Points, in no order, along strands that fork, close into loops and pass close to each other.
Two points are linked if the straight distance between their rows is under 148. Some points are linked to none.
j_979: [58, -28, 20, 52, -26, -14, -40, 44, 43, 8, 34, -10, 35, -38, 41, -32, -46, -31, -38, 12, 18, -50, -14, 37, 7, 52]
j_386: [-30, 39, -39, 6, 5, 4, 28, 11, -38, 13, -29, 46, -28, -16, -1, -26, 66, 9, 22, 14, -10, 29, -58, 17, 22, 5]
j_613: [-26, 11, -38, -18, 50, -33, -23, -53, -76, -23, 7, -9, -41, -21, -14, -2, 54, -14, -23, 14, 42, -5, -63, -1, -60, -41]
j_345: [-39, -57, 10, 18, 7, -32, -15, 62, 23, 34, -4, 4, 60, -16, -10, 70, -72, -51, 25, 8, 1, -84, 71, 31, 63, 23]
j_280: [50, -18, -28, -15, -42, 5, -11, -16, -29, 14, -37, -54, -31, -7, 8, -50, 43, 10, -38, -25, -21, -3, 5, -39, -57, -48]
j_410: [21, 60, -7, -33, -2, 54, 20, -41, -57, -6, -3, 41, -68, 34, 16, 22, 59, -16, -42, 6, 46, 46, -17, -29, -12, -9]
j_166: [-19, -4, 39, -52, -17, 2, 19, -32, -21, 32, -40, 29, 13, 31, -8, -17, -46, -6, 31, -11, -13, 31, 50, -23, -2, 22]
j_231: [35, -26, -27, 40, -27, -11, -29, 33, 2, 35, -22, -21, -1, -15, 43, -84, -16, -10, -22, -15, -32, 12, 10, -28, -46, -14]
j_439: [31, -64, 51, 26, 11, -25, -55, 53, 27, 34, 34, -8, 80, -42, 28, -4, -75, -69, -25, -2, 44, -75, 13, 32, 49, 51]
j_171: [-48, -23, 12, 7, 29, 8, 21, 36, -1, -19, 26, -11, 20, -32, -25, -18, -56, -33, 34, 37, 25, 3, -21, 55, -37, -47]
j_685: [7, 64, -5, 19, -19, 4, -40, 13, -33, -63, 36, 23, -47, 10, -29, 48, 40, 27, 4, 49, 14, 0, -44, 6, -31, -10]
j_168: [-3, -46, 14, 1, -10, 0, 8, 37, 9, 7, -26, -7, 24, 9, -19, 72, -83, -14, 53, -17, -22, -46, 83, -6, 78, 46]
j_726: [4, 24, 36, -24, -55, 4, -3, -3, -50, -19, 47, -35, -38, 36, 3, -8, 8, 9, -16, 21, -18, 27, -31, -32, -12, 11]
j_85: [30, -14, 22, -6, -27, -3, 33, 16, 8, -30, -5, 11, 14, 56, 18, 35, -59, -23, 6, -30, -60, -25, 69, -7, 79, 28]
j_635: [-7, -24, 17, 9, -25, -20, 17, 25, -41, -2, 7, 14, 1, 5, -35, -53, -34, -38, 24, 8, -35, -1, -32, 28, -23, -38]
j_639: [-12, -7, -6, -54, 4, 13, -5, -91, -80, -6, -2, 33, -35, 22, -28, -6, 95, 20, -36, 18, 46, -27, -29, -25, -37, -50]
j_373: [-36, 7, -2, 36, -28, 20, -37, 30, 19, -1, 44, -70, -16, -17, -22, -2, -31, -21, 20, -14, -7, -47, 12, 44, 32, 24]
j_266: [42, 6, -11, 43, -45, -23, -47, -52, 17, 0, 44, 39, 15, -16, -3, 23, 47, 18, 8, 54, 17, 13, -64, 11, -58, 7]
j_947: [9, -7, 45, 61, 23, -14, -16, 66, -1, 2, 33, 19, 42, -23, 12, 51, -39, 14, 13, 47, 27, -22, -30, 3, 25, 14]
j_925: [29, -23, -40, -13, -24, -6, 8, 6, 14, 24, -26, -28, -14, -18, 60, -55, -64, -36, 12, -43, -53, 25, 22, -28, -17, 28]
j_834: [50, -39, 20, -31, -27, 5, 6, 62, 43, 14, 59, -32, 57, -45, -14, -22, -91, 4, 6, -7, -14, -8, 21, 28, -12, -26]
j_74: [-15, 37, -14, -7, -32, 18, -10, -28, -13, 20, -20, -10, -19, 30, 31, 3, -18, -18, -36, -45, -5, 8, 8, 23, 23, 49]
j_936: [-8, 16, 11, 23, 45, -8, 22, 41, -31, 4, -2, 36, -20, -42, -18, 0, 25, 14, 53, 19, -11, 47, -33, -36, -12, -29]
j_243: [7, -43, -9, 4, -32, -20, -20, 26, 33, 27, -1, 11, 0, -6, -27, -15, -46, -48, 60, -82, -58, 15, 86, 20, 17, 45]
j_538: [2, -29, 13, 14, 30, -26, 19, -1, -66, 12, -17, 11, -7, -15, -35, -32, 19, -19, 15, -11, -3, 20, -15, -19, -38, -77]
j_619: [30, 5, 6, 68, -39, 11, -27, -5, 35, -22, 30, 27, 12, 21, 45, -24, 43, 8, -1, 26, -31, -40, -47, 21, 35, 22]
j_994: [-15, 51, 32, 16, 19, 24, -45, -10, 13, -14, -5, 24, 15, -9, 8, 41, 15, 49, 2, 18, 34, -41, 7, 10, 46, 59]
j_416: [1, -44, 43, 15, 10, -16, -18, 40, 38, 54, 45, -1, 59, -21, -23, 36, -91, -20, 6, -6, 37, -60, 28, 61, 49, 26]
j_256: [81, 12, 21, 66, -31, -22, -22, -29, 23, -34, 68, 41, 0, -2, 36, 20, 19, -5, -8, 47, -7, -6, -30, 9, -7, 18]
j_974: [46, 9, -13, 38, 21, 7, -12, 32, 36, -37, -24, -1, 15, -35, 8, 34, 1, 14, 9, 13, -4, 4, -25, 20, -48, -38]
j_341: [11, -23, 3, -12, 51, -34, 22, -26, 66, -20, 13, 12, 30, 17, -10, -13, 9, 3, -26, 6, -40, 11, -34, -8, -36, -75]
j_448: [-19, 40, -26, 19, -29, 26, -27, 11, 11, 6, -26, -33, -41, 11, -24, 25, -22, -5, 11, -55, -19, -31, 10, 50, 37, 38]
j_759: [-36, -3, -10, -68, 19, 12, 63, -43, -35, 29, -33, 53, -30, 32, 7, -8, 54, -34, -42, 0, -18, 4, 27, -47, -24, -50]
j_965: [3, 3, -38, -8, -34, 56, 17, -21, -35, -8, -68, -38, -30, 34, 11, -28, 48, 18, -4, -18, -6, -2, 11, -32, -15, -27]
j_870: [-46, 14, -33, -26, 67, 7, 10, -11, -7, -34, -32, -37, -22, -31, -16, 3, 60, 58, 24, 14, 41, 27, -22, -31, -8, -15]
j_707: [-42, 31, -8, 38, 22, -11, -28, -39, 6, 42, -17, 6, -1, 24, -9, -3, 11, 47, -36, 9, 34, 21, 1, -6, 1, -14]
j_584: [26, -27, -10, 11, -45, -8, 25, 20, -36, -11, -32, -61, 1, 6, -1, -27, -52, 29, 8, -36, 1, 18, 67, -22, 40, 19]
j_748: [-33, 69, -41, -59, 0, 19, -34, -55, -8, -17, 9, 16, -7, 13, 10, 56, 83, 54, -37, 31, 15, 29, -38, -7, -27, -5]
j_951: [9, 64, -29, 46, 7, 10, -41, 28, -20, -17, -16, 11, 0, 18, -10, 94, 22, 61, -16, 8, 19, -33, -5, 9, 58, 12]
j_878: [-20, 53, -5, -27, 1, 32, 45, -20, -21, -25, -14, 12, -54, 35, 3, 4, 6, -13, -38, -10, 38, 18, 6, 27, 33, 43]
j_606: [-34, -30, -9, -68, -42, 12, 16, -27, -43, 47, -24, -21, -23, 53, -7, -37, -5, -27, 18, -48, -21, 37, 58, -60, -6, -4]
j_849: [-64, -16, -30, -27, 36, 0, 54, -13, 0, -34, -16, -67, -14, -20, -10, -27, 39, -1, 5, -14, -12, 19, 17, 3, -3, -24]
j_287: [-28, -6, 20, -58, 29, -28, 39, -45, -61, 25, -46, 35, 0, 21, -11, -26, -10, -7, -20, 8, 12, 25, 8, -17, -25, -29]
j_670: [-34, -25, -3, 10, -4, 27, -31, -2, 11, 7, 20, -75, 31, -60, -16, -23, -43, 2, 57, -35, 5, 0, -1, 48, 16, 43]
j_361: [-3, 30, -16, -5, -14, -1, 8, 9, 1, -5, -36, 37, 22, -12, -5, 37, 19, 51, -15, 54, -14, -10, -11, 7, -47, -59]
j_116: [-34, -56, -42, 18, -3, 6, -19, -6, 4, 21, -19, -50, 60, -30, 17, -35, -78, -18, 79, -14, -15, 3, 13, 39, -8, -15]
j_215: [-61, 57, -61, -90, 44, 55, -23, -20, -31, -26, -32, 40, -19, 57, -4, 23, 103, 27, -36, 9, 36, 49, -19, -17, 3, -14]
j_488: [11, 10, 7, 18, -6, -7, -14, 48, 10, 40, 1, 3, -13, -12, 20, 9, -72, -4, 29, 17, -17, -8, -29, -14, -1, 29]
j_861: [-32, 2, 15, 2, 7, -11, 63, 13, 50, 26, 1, 14, 20, 22, -4, -5, 12, 9, 0, -12, -22, 30, 9, 1, 58, 37]
j_521: [14, 25, 45, -10, -28, 22, -17, 11, 10, 10, -23, 23, 19, 53, 13, 45, -29, 20, -37, -11, -17, -29, 17, 1, 49, 52]
j_72: [-11, 17, -26, -51, 60, -20, -25, -56, 27, -31, 15, 7, -8, 3, 7, 37, 115, 28, -33, 15, 15, 26, -35, -33, -68, -21]
j_317: [42, 29, -6, -5, -39, 21, -28, -32, -33, -15, 16, 32, -68, 51, 11, 4, 40, -2, -12, 44, 14, 23, -58, -45, -38, -11]
j_984: [-49, 56, -23, -2, -4, 1, 24, 38, -19, -27, 4, 13, -30, -9, 0, 9, 33, 15, 4, 26, 28, 12, -56, 29, 34, 61]
j_741: [-57, 14, -14, -48, 11, 39, 66, -30, -7, -16, -35, 32, -25, 61, -21, -6, 51, -21, 17, -20, -27, 3, 53, -23, 28, -54]
j_722: [57, -35, 61, -4, -5, -32, -11, 22, 15, 2, 59, -7, 33, -10, -27, -31, -65, 13, -25, 15, 40, 15, -3, 8, -26, -23]
j_20: [61, -34, 36, 65, -7, 6, -25, -9, 33, 2, 16, 7, 49, -12, 44, -17, -1, 1, -6, 5, 5, -81, 1, -8, 74, 49]
j_987: [-11, -28, -4, -1, 35, -1, 50, -22, 26, -11, 6, -61, 6, -31, -14, -25, -14, -10, 47, -51, -22, 38, 48, -7, 6, -24]
j_835: [18, -5, 1, 13, 70, -34, -16, -32, 37, -57, 0, 23, 19, -1, -7, 32, 49, 12, -6, 28, 24, 37, -39, 0, -61, -54]
j_285: [42, 12, 14, 57, 67, 7, -16, 34, 73, 9, 19, 9, 20, -42, 10, 48, -13, 33, 9, -12, 14, -2, -21, 9, 9, 6]
j_67: [24, -39, 15, -26, 35, -34, 1, -54, -24, -13, 17, 23, -30, 15, -23, 6, 112, -2, -40, 3, 56, 13, -5, -58, -70, -31]
j_757: [1, 0, 15, 8, -1, -19, 30, 0, 78, 22, 28, 19, 29, 17, 4, -24, -21, -7, -10, -13, -56, -3, 12, 8, 13, -30]
j_621: [-9, 11, -28, -30, -8, 8, 16, 10, -20, 4, -23, -38, -48, -21, 34, -7, -55, -25, 26, 7, -41, 5, -9, -30, -32, 2]
j_201: [58, -8, 48, 14, -51, -1, 0, 7, -31, -20, 30, -24, -17, -17, 0, -49, -25, 10, -20, 23, 15, 2, 5, -19, -25, 21]
j_216: [-6, -24, -12, -33, 27, -19, 26, -10, 67, 25, -2, -48, 35, -62, -10, -37, -31, -19, -8, -57, -1, 26, 31, 41, -24, -11]
j_660: [-22, -29, 19, 32, -16, -10, 55, 50, 62, 14, -12, 18, 10, 8, -4, -8, 1, -21, 17, -19, -11, -34, 57, 21, 70, 75]

A fork is a point with three links, a tip a point with one. Leave the first point through the second and follow the links. Name the first fork or tip that comes.
j_266 / j_256 -> j_521
j_965 / j_280 -> j_974
j_85 / j_168 -> j_266

A piece is all that can be reached along the links. How many separate loops has the piece of each point below (a circle has one, a figure eight two, a Y none), and how many tips (points with one link)?
j_521 -> loops 0, tips 8
j_835 -> loops 0, tips 5
j_849 -> loops 0, tips 2
